Points, in no order, along strands that fork, close into loops and pass close to each other.
Two points are linked if the straight distance between their rows is under 130. Some points are linked to none.
vavo: 5 -13 1 30 -10 -6 30 -12 -11 23 40 32 -12 44 -15 -46 11 27 -18 25 27 14
 -13 -48 -72 -23 37 33 1 8
Lizig: 21 17 4 42 -7 21 34 -5 16 24 21 -9 19 33 -30 -7 5 17 2 -22 12 -14 42 13
 36 16 9 -5 -19 -27
nerul: 8 -1 -5 65 -23 13 11 31 24 26 15 -13 33 7 -3 -12 -22 10 9 17 17 -19 3 35
 31 33 -26 -11 -6 -6
nok: -17 14 10 -1 66 -5 4 49 -23 -17 -11 50 -22 -13 58 -73 19 25 42 -3 -7 -30
 -2 5 3 12 21 -28 -26 16
rabir: -31 14 -20 -1 -34 13 -23 -34 -22 -7 -22 -90 8 -6 6 -12 -5 60 -2 -42 -7
 22 18 -4 48 57 12 -12 10 -23
kogis: 31 57 10 38 -44 38 27 -14 -9 -18 4 0 10 6 -66 -19 32 -24 -35 18 0 -61
 -31 1 -15 -32 31 -15 28 19
vud: -13 43 -3 9 31 31 -1 -54 21 -1 6 48 -7 -10 26 -25 21 -23 -51 20 18 -29
 -41 -11 -16 -40 -2 6 27 -20
furon: 21 40 -13 2 25 41 42 -53 33 4 -8 -39 28 5 -4 24 9 15 -48 34 14 -30 -23
 29 20 -17 -12 -5 17 -18
getez: -32 -21 -20 4 -36 -37 18 17 2 0 -20 -21 44 14 52 -23 9 26 -16 -9 13 -21
 -6 -39 -22 20 -3 -16 -12 3
nufa: -6 28 27 17 -17 -18 -37 58 -2 -30 -28 -19 -11 -9 -10 29 2 -52 21 -19 -33
 -21 6 70 30 -5 13 -29 -4 2
bopi: 5 -11 1 14 3 37 -19 19 49 51 39 19 -7 17 -21 3 -34 25 2 33 17 33 -11 -14
 -20 3 -10 34 17 -16
pur: -33 -16 -10 -37 -13 45 -61 -6 -15 -34 6 20 -7 -29 10 8 19 -9 -1 29 26
 -43 27 2 -28 3 -20 -32 28 17
fosi: -4 9 -8 1 30 26 17 -84 62 31 -10 -23 -9 -23 -19 0 -1 18 -21 12 44 44 27
 9 -16 32 11 -7 -3 -34
kobov: -31 -21 19 4 -44 -38 -40 99 -19 -37 -34 -24 -12 -17 3 26 10 -51 30 -15
 -37 0 -37 30 -14 10 -12 -38 -3 32
rov: 34 14 2 -4 -20 3 -22 20 -29 3 6 -11 -10 32 31 -25 -39 14 -19 56 18 -47
 -35 -21 -34 -17 22 14 26 23
romod: -23 40 -5 74 -10 -7 23 -69 14 8 -3 28 5 -9 -3 -35 13 -61 -58 6 30 -7 -13
 -12 -21 -30 6 -5 0 -19
ziz: -41 -13 -19 -41 1 11 -4 -35 8 0 -4 -1 -5 -5 5 -31 44 54 -15 -10 24 10 51
 -47 -55 1 60 0 5 -21
gemi: 16 -14 -9 -20 24 7 27 -15 -5 6 9 32 0 6 -21 -49 27 39 11 9 32 -9 63 -18
 -43 -12 82 -1 -30 6
kig: -2 21 -6 -22 42 42 -49 -23 14 14 27 16 -8 2 24 24 1 3 -8 -9 3 -23 17 25
 25 -5 -4 8 14 -45
Lavus: -69 3 6 4 -20 9 -24 13 -2 -49 -2 67 3 -20 -15 -41 60 -20 1 -11 1 -25 -5
 -8 -42 -27 -8 -16 8 26
lol: 11 31 18 69 -38 -46 26 -44 -11 19 3 14 -25 9 -7 -47 -1 -65 -34 -24 11
 -13 -15 -38 2 -3 31 8 -30 -25
fumib: -17 -11 12 -6 42 -44 19 -5 36 11 3 75 -16 -3 -4 -10 18 -42 -18 27 23 24
 -42 -19 -52 -38 -20 11 -13 14
sano: -30 -22 -9 -63 17 18 13 -8 19 -43 -11 -20 19 -21 -43 70 55 27 0 -48 -32
 21 18 -8 -2 -10 -33 3 25 2
zat: -54 5 -18 -45 -13 -1 1 2 19 -16 -25 -43 32 -14 -5 27 53 32 -12 -33 -11
 -8 -1 8 19 3 -10 -25 3 -18
kop: 8 6 35 -35 2 3 35 -12 -5 -32 -3 41 -21 -21 -24 -33 51 11 33 23 15 -37 0
 -36 -20 1 33 -23 -33 68
gerif: 16 1 0 -46 -25 37 -21 -31 7 2 30 5 -8 6 -40 64 35 -18 -20 -10 -19 -50 42
 -22 29 -1 -26 11 -8 2
Sus: -20 26 7 18 -51 -27 -18 13 -11 13 -10 -25 -19 10 19 -57 9 14 -8 -8 18 -6
 -21 -28 -23 10 34 -16 3 -2
nozi: -15 -31 6 -39 22 -25 22 13 29 4 -35 -3 14 -23 29 11 2 14 12 48 31 9 -48
 12 -41 5 -35 -32 -6 32
nafus: 9 23 12 5 16 42 -45 -43 -3 1 12 -21 -48 12 -5 6 -15 -47 -38 5 -23 43 -37
 -19 4 -12 -50 34 63 -15
Kudo: -61 -21 4 20 8 29 -32 32 43 58 54 42 -18 -2 15 -31 20 50 20 9 30 21 -11
 -18 -41 16 0 14 16 -12
sezif: 17 -59 4 -41 10 -13 11 38 -21 17 -2 -13 -8 -14 16 25 -18 48 49 -8 -23 16
 -44 -31 3 39 -70 7 -9 42
Mibob: 5 -5 -16 35 15 25 61 -9 -8 -42 -16 45 43 -3 -18 1 12 -51 -11 13 -25 -16
 -13 13 -16 -57 -52 -5 20 31
Rop: 24 52 3 4 -31 -19 -13 25 -23 -25 4 -15 17 -6 -15 53 -11 -55 -12 -34 -21
 -50 36 66 55 -27 42 -12 -20 -21
Zigi: -6 -4 8 17 -72 -46 -25 6 6 -20 -57 -60 -5 -27 32 -1 -25 -33 -15 -6 -2 14
 -10 32 23 53 3 -45 -9 -1
zuba: -26 -30 -2 -50 22 0 -75 22 -23 -21 -9 -30 -11 -17 6 44 -19 -5 50 -33 -42
 4 -2 12 25 34 -6 -2 10 -4
Mano: 14 18 9 -26 26 -54 24 -8 45 35 -16 -22 10 3 -6 96 -4 -19 -1 -51 -15 23
 -28 35 31 -9 -2 8 -24 -33
dadun: 8 10 10 6 -36 -51 22 19 35 52 24 11 4 44 -23 34 7 -1 -23 -18 11 -42 -12
 -31 14 -2 -18 22 -57 -15
pizo: -13 -34 9 -14 10 70 -37 12 -25 -25 40 43 -19 -22 -10 -6 32 22 17 34 5 7
 46 9 -21 18 -12 -12 46 43
Duka: 56 52 29 18 0 20 53 -15 27 -6 -19 -32 3 16 -37 14 15 -2 -36 40 -1 -38
 -35 25 4 -22 1 -12 0 26
kubip: -36 38 44 -4 -17 1 -16 -1 15 -48 -1 82 -5 -38 -59 -4 77 -49 8 3 14 -29
 -19 -8 -9 -26 -16 -26 -4 46
Misab: 32 -1 -24 -43 38 46 -7 -99 -27 -30 -23 -39 -10 -19 24 -17 -15 7 -31 20
 11 10 18 -8 16 6 2 0 34 -12
Bupi: -24 -29 16 -7 9 20 2 1 17 -14 -27 -18 -1 -50 -1 -20 -13 11 70 36 32 36
 -3 32 16 61 -35 -48 -10 40
pok: 3 -26 -3 27 -35 49 -1 -12 -37 4 32 -18 -17 39 -49 -27 26 41 -1 -18 -1 40
 60 -44 6 30 7 32 16 8
fezud: -1 -1 -9 1 -43 -53 -17 19 -12 -14 -47 -53 6 -9 64 8 -32 -15 -42 -10 -23
 18 -40 8 -2 4 -17 -15 15 -2
vak: 26 18 -13 -48 35 -14 6 -63 38 18 0 -14 21 5 -11 43 -9 18 -22 7 36 33 33
 15 -13 -10 49 13 -11 -51
Vupum: -9 -41 -17 -36 0 1 -27 -61 -21 -6 11 19 -23 -24 20 -30 1 3 -21 15 21 24
 51 -43 -74 -6 37 -4 10 9
rak: -2 -4 27 -29 -15 -34 23 63 -50 -40 -38 2 -17 -26 24 0 33 -5 15 -62 -68
 -9 -34 -5 8 8 -3 -30 -21 55
das: 68 -8 4 38 -15 -23 61 21 -15 -13 -35 -15 6 16 35 -14 -34 -15 -51 30 -14
 -11 -54 -16 7 -3 -24 -5 4 44
Tolo: 19 4 -5 16 -8 -54 21 58 9 38 -9 -11 -3 38 -22 -18 -36 38 12 5 0 54 -9 -8
 -30 -32 35 44 7 -19
fil: 36 -12 8 16 -20 54 -13 3 27 23 26 -24 16 -2 -43 8 -33 39 4 94 41 -14 -15
 29 -35 14 19 -16 22 31
figi: -42 19 10 34 38 13 19 -73 55 33 -14 16 -8 -19 25 -49 27 14 -12 6 38 37
 -13 -5 -11 21 14 -13 -13 -36
Vaso: 15 -31 17 2 11 -6 4 16 45 61 35 19 1 17 -6 -20 -37 9 45 39 28 9 -10 -28
 -6 31 -5 18 -38 8
Sebu: 37 -54 3 -6 9 -6 44 24 -56 -24 15 8 -1 0 20 14 -13 -15 31 4 -19 2 -33
 -19 20 18 -76 2 -9 64
Tos: 46 4 -10 -22 6 1 -11 58 -13 -6 -18 -29 14 5 -5 18 -32 36 23 22 -9 -19 23
 53 28 -20 23 -2 14 1
vur: -37 26 13 -49 -33 -33 -30 35 -45 -52 -35 -18 -23 -28 32 11 27 2 1 -66
 -61 -36 -42 -28 -7 -13 26 -13 -2 37
bipu: 7 -61 -35 14 36 -13 -1 -3 -41 -30 4 51 3 -4 24 -22 -24 -35 19 36 16 61
 22 6 -31 -12 -19 1 22 -1
lifa: 14 -24 -8 -2 -31 21 -31 -1 9 11 28 -7 13 13 -58 63 0 -17 -11 17 0 1 30 4
 -5 5 -43 16 27 -3
momi: 8 -53 -20 8 -23 8 7 18 -30 8 25 -38 7 33 -19 -26 -38 60 19 11 12 64 33
 -48 -26 31 3 42 17 -4
Fazit: -48 -29 7 27 -1 38 -26 23 15 -9 29 5 8 -1 -19 1 28 0 38 -20 -7 26 15 13
 9 22 -53 -4 12 -3
Pubor: -40 24 20 -15 9 3 -31 17 20 25 14 13 -1 -16 -8 -28 21 46 45 -15 23 -2 21
 32 -5 5 46 -26 -26 -22
fego: 25 -19 -24 27 52 52 11 -20 0 -2 5 -27 24 20 24 -20 -27 40 -3 23 2 23 -3
 -8 20 26 -37 16 41 -21
mer: 20 55 31 -11 15 56 -38 -22 19 22 -9 -17 -47 -53 -42 -24 -7 27 28 36 23
 17 -11 51 -8 -13 78 -35 23 -2
Ros: 55 -8 -12 -6 -40 -8 20 -19 -31 14 -11 -63 18 39 -14 36 -59 25 -47 29 20
 -54 6 -12 46 32 -11 16 -24 24
vubed: 24 34 16 0 51 -26 19 -32 52 39 10 -4 -10 13 6 30 -31 -17 1 -26 -9 46 -21
 18 28 2 -9 18 -3 -44
zim: -4 -10 25 -1 2 -12 2 10 4 12 16 26 -52 15 -19 -25 8 -13 12 48 29 42 -44
 -30 -64 -21 5 16 0 20
duver: 27 52 -18 -34 -5 -5 -31 -31 -36 -14 9 -35 22 -5 -27 72 -8 -23 -22 -33 -9
 -23 35 23 55 -25 24 17 -15 -20
fezar: -33 -51 9 -3 -50 2 34 -12 -53 -58 3 14 -1 18 38 -18 19 1 22 -8 -3 -6 -39
 -65 -25 -14 -52 9 22 93
puvot: -31 12 -24 4 -29 0 4 -15 -15 -67 -54 69 47 -50 1 -20 28 -27 22 -2 6 -50
 16 -10 -23 -33 16 -10 2 30
Tela: 22 -21 -3 14 -18 -70 31 106 21 38 -3 9 26 23 -12 25 -56 12 19 -3 -5 42
 -3 33 -18 -5 24 17 -8 -5
mosun: 25 -6 10 -45 5 31 -41 -20 -39 -18 -12 0 -27 -14 30 -21 -24 -6 22 59 28
 -41 5 -12 -30 -9 8 -22 26 33
fopi: -27 60 2 -49 -20 9 -52 -10 -45 -40 -11 -20 -31 -17 15 -15 38 5 3 -38 -27
 -37 0 -14 17 -22 46 -7 3 11
Nuren: 22 40 24 15 -6 19 -39 -25 -13 25 9 -18 -64 5 -6 -22 -35 -17 -1 9 -4 21
 -34 -14 6 -8 6 19 20 -16
retev: 30 28 18 -53 49 4 2 26 15 2 -19 -13 -18 -17 -3 20 -9 15 25 29 -8 -18 -16
 47 29 -15 6 -18 0 12
tum: -15 24 -20 -44 -24 21 -20 -19 -58 -45 -21 1 -11 -4 11 -25 21 13 -14 -23
 -35 -19 10 -56 -17 -57 34 21 41 6
nusa: 8 -27 -14 54 22 -17 12 36 -33 -6 20 46 1 19 38 -22 -22 -52 20 32 2 24
 -23 16 1 -16 -45 9 2 5
tur: -33 -16 33 40 17 -73 27 45 12 -12 1 66 9 -7 11 -21 19 -41 44 -16 0 9 4
 40 -8 3 5 -21 -63 0
gof: -13 -8 -18 47 27 34 71 -20 -21 -27 -20 15 25 5 10 -45 24 -5 -25 22 -7 28
 -19 7 -23 -26 -35 -2 41 13
teni: -47 30 -17 -3 5 -2 -38 -12 -33 -34 -27 -18 6 -26 74 -24 3 -17 -13 -44
 -30 -37 -2 20 48 20 18 -29 -23 -29
Kov: 9 -29 18 12 -51 -52 -2 116 5 8 -23 -10 27 -1 -6 53 -11 -16 15 -10 -16 11
 -19 51 -30 3 -6 -17 -4 16
tefov: -7 45 -9 -11 -24 11 -3 40 15 8 8 -42 21 20 -9 47 30 35 -24 -18 -20 -45
 -10 25 51 -2 -18 -9 3 -14
nuzuf: -25 20 27 -6 34 -23 -24 37 28 14 19 52 -26 2 -16 -6 18 -24 33 -1 18 3 16
 33 -26 -43 36 -5 -14 -13
dud: 38 -33 -13 50 16 5 23 23 13 20 29 19 10 27 25 6 -40 -20 19 22 -4 -3 -14
 7 43 28 -67 22 -9 -3
Kav: 7 39 -4 9 28 -51 53 35 22 38 -21 -25 0 37 3 -4 0 37 -31 -29 -20 49 -28
 22 -13 -42 44 22 15 -39
Zefe: 7 -46 -30 54 20 -19 15 14 -40 -26 -5 -10 15 10 5 -32 -30 -7 16 8 3 94 25
 2 -37 -20 3 24 31 -25
zefeb: -5 -5 33 5 16 -37 25 55 2 -6 33 90 -8 7 -35 5 26 -46 65 -12 6 7 22 25
 -21 -37 11 -14 -47 24
vogit: 55 -8 1 12 27 -28 75 -14 -8 -10 -41 -13 1 -9 53 -27 -15 1 -8 6 -26 -13
 -21 -4 31 29 -7 -22 -33 38
sugo: -47 -14 -10 1 18 37 -37 59 48 39 29 -1 16 -7 -4 -36 -2 66 54 -11 17 18
 13 17 -5 32 30 -4 10 -25
vira: 25 -52 -51 9 9 31 -17 5 -45 -23 2 -39 21 26 -3 5 -38 37 8 4 2 24 48 -21
 12 20 -29 21 43 -23
vit: 4 63 -7 -2 -43 12 1 14 -14 -51 -43 -9 9 -22 -22 -5 16 -14 -46 21 -7 -59
 -29 -7 -24 -74 37 -3 47 18
sabo: -15 -43 -32 -5 -4 25 46 9 -37 -41 13 48 28 6 40 -3 22 -7 17 12 -15 -29
 -26 -44 -4 -17 -76 10 9 71
nuz: -27 0 -16 -6 -19 -62 -56 -26 -25 14 -37 -37 -31 -12 65 -1 -49 -31 -15
 -19 -16 21 -27 -7 2 11 11 -1 -8 -47
musu: 70 15 -8 22 -23 13 11 8 -56 -9 18 0 12 39 -25 -11 -32 -3 -35 47 8 -69 3
 -18 -15 -41 31 18 2 20
tepig: 16 -13 -23 -18 39 29 -61 58 1 -6 6 -21 3 -16 14 21 -54 17 43 4 -13 17 -3
 30 29 7 -12 -5 31 -19
Fis: -31 -16 23 24 5 82 -41 -18 -6 -18 34 26 -44 -31 -22 -12 32 -7 30 -3 -9
 22 27 20 24 36 -31 -12 43 17
Sor: -47 -5 19 53 29 -22 21 35 41 17 8 40 -6 -13 37 -46 10 -9 51 -13 10 34
 -16 49 16 40 -16 -30 -35 -15
piro: -54 -31 4 -21 26 15 5 -4 49 3 28 9 6 -2 -27 43 65 12 5 -59 -32 35 21 -13
 -3 24 -43 13 10 -4
Donim: -17 -40 34 -47 28 -48 8 44 -20 -2 -31 -8 -24 -24 38 16 2 10 46 -26 -36
 37 -73 -4 -17 36 -56 -12 -3 51
Disud: 39 52 25 -54 36 16 -3 -31 11 1 -11 -34 -49 -14 -22 -9 -1 31 22 30 9 14
 -17 9 -3 -13 44 -9 1 10
Vovat: -11 -19 5 50 -45 -4 -18 -20 -30 -22 -20 -31 -2 -11 4 -28 -25 -52 28 1 7
 37 19 23 19 53 -19 -36 -7 0
Letat: -21 -38 5 -12 15 -14 -27 7 -16 -12 -4 2 6 0 1 18 5 -23 39 -39 -19 20 28
 10 12 15 -13 6 -23 -19
Mepe: -42 -20 -34 16 -10 0 62 19 -6 -16 -13 -3 42 22 29 -51 34 34 -15 12 8 12
 -11 -32 -33 -10 -15 -7 19 25
bufe: -4 -21 0 -12 39 -1 -13 35 67 45 39 16 -7 17 -17 54 -19 20 6 -11 -10 46
 -13 -10 0 -1 -42 53 25 -38
nago: 76 -21 13 55 -15 -30 53 45 -34 0 -22 -4 21 35 15 -11 -47 -22 -25 27 -10
 -27 4 19 23 -8 4 11 -24 22
feg: 30 -14 6 16 -6 -48 31 -3 -26 -10 -37 7 -10 7 67 -31 -27 -40 -4 -32 -31
 -18 12 -10 39 36 11 -36 -58 7
fafot: 12 8 16 38 -59 -1 -17 5 12 20 9 -24 -16 17 -41 25 8 -25 -2 22 0 -7 -33
 -9 -9 0 -49 4 14 4
zuneg: -6 -16 -10 8 -12 -50 29 -31 7 12 -12 4 3 0 27 15 -1 -45 -28 -29 -22 -11
 -40 -40 6 -8 -59 21 -30 -6
Med: -29 -4 12 41 -33 8 5 -16 -25 3 14 -15 -28 15 -13 -47 24 -1 0 -27 -7 50
 11 -28 -6 12 5 14 6 -18
dop: 38 -13 -38 -40 35 -31 44 -4 2 6 -4 16 53 9 2 54 -10 -4 -2 -42 2 -23 32
 10 32 -12 5 12 -32 -21
bik: -4 18 16 -27 74 -20 -10 15 -8 -3 12 57 -26 2 49 -15 5 -11 25 -13 -23 -46
 -9 -2 22 -11 -3 -9 -43 -12
kosor: 11 6 -4 -1 55 67 -57 -37 33 10 28 14 -29 -10 14 29 -23 -22 -5 0 -12 12
 -9 0 39 15 -56 22 42 -29
Nof: 24 39 33 -27 -12 -27 35 43 15 17 -11 -32 -13 3 -2 73 8 13 -21 -51 -47
 -12 -33 29 53 0 0 6 -21 -6
viz: -41 -36 -42 -54 -1 -20 -15 -31 -10 -24 -23 30 21 -25 7 39 7 -21 -29 -42
 -28 6 31 -31 -33 -37 7 25 13 -21
Pap: -12 -12 31 -41 -12 -3 -24 -22 38 -12 -16 -33 -29 -46 -36 8 8 3 63 -4 6
 31 -3 21 9 45 -9 -31 -28 31
Gik: 9 19 -7 33 -52 -59 23 -19 -20 21 7 10 7 35 -34 -27 -9 -25 -31 -33 9 -2
 44 -33 -5 -34 62 31 -34 -32
tate: 40 -2 16 29 -46 57 -10 -21 -26 32 36 -28 -17 50 -13 -46 -41 52 -7 53 26
 4 -33 -46 -22 28 14 25 34 46
vage: 41 13 22 16 -64 -19 -9 47 26 41 22 -2 6 25 -49 47 -25 -20 -15 34 21 -54
 -10 -3 1 -1 -15 8 -30 12
bamog: -19 6 -12 20 -62 31 -82 24 -1 45 24 -39 9 -13 -46 -25 -36 41 20 -18 28
 13 35 4 19 25 59 -9 16 -27
daneg: -41 -41 -9 1 -4 -3 -71 8 45 14 19 10 -6 -7 -42 42 -18 -26 24 -24 13 55
 49 8 -24 15 23 16 21 -53
lomak: -11 11 -11 9 -20 32 -40 -19 12 9 0 -66 12 -16 -49 3 -22 53 30 -44 6 25
 59 24 56 48 42 -5 2 -44
Larem: 28 1 5 -36 70 27 19 -21 -2 -3 13 55 -13 3 -8 -27 11 15 -9 35 8 -15 30 -7
 -41 -49 50 10 2 18
Kur: -4 -28 1 -9 -16 -7 35 -10 21 4 -5 -12 16 2 -12 1 5 12 -8 70 45 46 -40
 -24 -67 -13 -12 -4 23 31
vav: 11 15 20 11 52 -32 10 3 17 39 21 31 -34 17 31 -14 -20 -11 15 -15 -21 8
 -24 -5 28 -1 -12 39 -29 -34
riza: 11 -10 -16 68 -14 -4 41 -13 -25 -15 -20 -37 11 17 -34 -50 -3 -11 -15 -18
 0 68 34 13 -9 -15 18 7 29 -31
basum: -39 32 8 2 -11 15 -9 -10 -4 -21 0 1 -2 -9 34 -6 41 -7 -9 -35 -25 -69 -20
 -12 37 19 -35 -15 -23 0
rataf: -5 -19 -10 16 5 61 -11 -41 31 -11 15 4 20 -19 -44 43 18 -19 -15 30 26 -6
 43 44 -3 26 -31 -29 31 8
rafep: 17 -4 9 31 -30 -15 10 -21 -44 -27 -17 -8 -3 -15 -7 -46 3 -42 29 -17 -8
 -17 31 1 21 21 25 -39 -48 8
Fogon: -16 45 19 4 12 -49 50 55 35 10 -13 4 6 9 15 -4 40 27 -5 -40 -34 11 -7 28
 5 -23 39 -10 -20 -28
tetom: -49 4 4 -52 -9 -64 -41 -26 -1 -4 -29 -43 -24 -30 28 18 -4 -23 6 -46 -21
 11 -37 -8 10 17 1 -6 -30 -10
Kuzem: 27 13 -26 -6 37 26 32 -37 9 -29 -43 -20 44 -20 3 5 -17 -2 -22 48 18 -30
 9 51 7 -26 2 -38 23 3
nim: 16 -46 3 40 -15 25 53 -27 17 33 72 65 24 36 -48 2 21 -13 -7 17 27 -26 68
 -16 -25 15 23 13 -32 10
Gib: 11 5 18 32 -6 6 26 -12 12 45 67 66 2 43 -31 -5 35 -9 -25 24 27 -41 15
 -47 -48 -19 34 27 -25 -3
Besa: 78 12 12 34 -13 -9 -11 74 -39 -9 -22 -23 -7 13 1 4 -58 -18 -17 37 -18
 -19 -10 48 16 -29 2 1 15 6
Kura: -19 17 14 63 4 -18 47 57 21 7 -8 10 10 7 21 -56 33 14 19 -40 -14 0 3 45
 25 21 22 -18 -23 -18
kalaf: -6 -9 -16 2 47 34 36 -25 5 -6 12 51 3 15 13 -25 26 1 -28 5 -9 2 15 -14
 -19 -33 -7 28 4 -11
fevag: -34 -16 -46 -30 -7 5 11 -3 -8 -40 -45 39 60 -33 -8 20 32 14 0 -20 -5 -37
 48 -10 -23 -41 13 -2 -4 6
zoru: 44 -23 23 -18 6 25 1 -3 38 50 46 32 -14 -6 -53 4 -39 9 43 47 38 -4 45 -2
 -20 16 42 10 -39 20
pon: 29 -11 -16 -59 35 -36 39 31 16 27 3 20 29 21 -10 35 -2 45 15 0 13 -38 15
 -6 -1 -15 22 5 -37 -1
sog: -12 14 7 -41 11 58 -47 -21 39 28 64 5 -33 4 -17 70 27 22 -29 -12 -19 -23
 28 -17 18 18 -8 34 19 -27
Nomid: -19 1 8 -5 10 -26 23 10 31 11 -5 23 1 -11 50 26 23 -16 -7 -18 -5 -33 -56
 -18 20 15 -59 -13 -40 25
gopi: 29 -35 -28 13 62 39 -10 11 -12 15 44 23 28 31 42 6 -31 8 2 21 -15 -10 13
 -1 20 0 -52 36 34 -25
Gaka: 26 -26 -7 35 -6 -18 11 14 -41 -28 -4 25 4 4 -23 33 -11 -72 -6 22 -15 9
 -22 13 -3 -40 -59 5 15 22
lemir: -13 43 -21 -33 -63 -10 -38 -33 -18 -1 -22 -92 4 1 13 33 -14 29 -58 -10 1
 -9 -8 -2 46 26 12 7 -1 -20
Nenef: 8 36 -26 20 -36 0 -7 -10 -59 -58 -30 -11 11 -9 -10 -41 -1 -28 -32 -10
 -18 -31 16 -25 -15 -59 36 6 32 2
gunin: -40 -6 31 -39 35 -44 3 48 -2 -15 -30 7 -18 -20 5 13 42 11 37 -40 -41 9
 -35 18 -7 11 -17 -27 -29 34
lasin: 0 -6 -3 2 37 -8 -20 12 33 26 40 49 0 49 -12 61 -6 -16 -7 -37 -17 28 23 9
 -9 -30 -16 50 22 -67
Tef: -6 5 -34 -67 60 -28 8 -20 16 -13 -16 -4 45 -23 12 51 -4 20 -1 -28 8 8 37
 28 6 -29 36 3 2 -52
bufi: 24 -19 -17 -7 21 36 -30 -86 -19 8 19 -10 -42 -10 9 -12 -26 0 -30 9 9 38
 55 -33 -19 28 24 27 29 -19
zuki: 14 32 17 39 -34 48 -33 0 -25 46 28 -34 -37 22 13 -67 -58 46 -1 12 0 9
 -33 -39 21 15 23 16 36 3
zet: 5 69 -21 -47 -11 5 -55 -41 -27 -4 7 -58 4 -11 28 47 -2 12 -60 2 4 -5 -7
 8 36 -30 31 26 9 -24
zeze: 28 -16 -17 35 -31 -4 55 -32 -2 20 32 20 45 50 -47 -12 4 -4 -29 -15 15
 -14 65 -10 -5 -11 40 24 -27 -17
pupam: 8 10 -29 28 -61 -4 7 -26 -8 9 -25 -82 38 20 -9 20 -40 28 -71 19 37 -24
 12 14 31 31 -5 1 7 -20
gisul: -26 62 -16 -8 40 13 -50 -27 4 2 5 -14 4 -31 54 15 1 -19 -16 -19 3 -26 4
 55 67 -6 25 -4 -18 -51
fefes: 42 -18 -1 -29 -21 -3 1 -37 5 11 -11 -65 -10 5 -46 28 -24 33 5 3 6 46 14
 -28 18 41 -5 20 -6 5
Romon: -64 6 5 31 24 6 -3 -30 22 27 -4 10 -4 -23 49 -68 14 22 24 -12 22 14 -17
 -2 8 58 -4 -38 -22 -11
bifa: 7 1 14 -9 -23 -37 28 -40 7 20 25 32 -23 20 -6 11 19 -45 -16 -25 -1 -44
 -16 -79 8 -5 -19 24 -61 8
kitav: -8 -21 25 -3 -9 -15 -16 41 21 -4 -41 -14 1 -37 39 -2 -22 -5 39 48 22 -4
 -44 35 1 44 -39 -54 -9 44
Medi: 16 0 10 -9 33 58 11 -73 7 -31 -18 15 4 -39 -24 -11 11 -14 -12 56 17 -11
 9 29 -5 1 -23 -34 18 31
Dabos: -48 1 -15 -78 18 -29 -27 -31 -3 -8 -21 2 -10 -20 32 30 21 1 -27 -34 -20
 14 -39 -34 -19 -27 -19 10 12 -15

A fork is a point with three links, a tip a point with one. Leave the first point through the second and follow the links. Name the first fork or tip that comes.
rafep; Vovat -> kubip
vur; fopi -> lifa
puvot; fevag -> Tos
Duka; kogis -> fezar
piro; sano -> nok
Rop; nufa -> Sor
Sor; Kura -> lemir
nok; bik -> Fazit

A tip is a point with one link. Name the tips that can be reached along the links from each point below, in the order of the rows.
vira -> fumib, Misab, Pap
zuba -> nok, kubip, mer, musu
nufa -> Ros, bamog, zoru, pon, lasin
rataf -> fezar, tate

A piece is two or more points that can be reached from each other along the links. Count, over all rows, the pieces, the separate loops (a circle has one, a figure eight two, a Y none), the forks (points with three links) and the tips (points with one).
pieces -> 4
loops -> 4
forks -> 14
tips -> 14
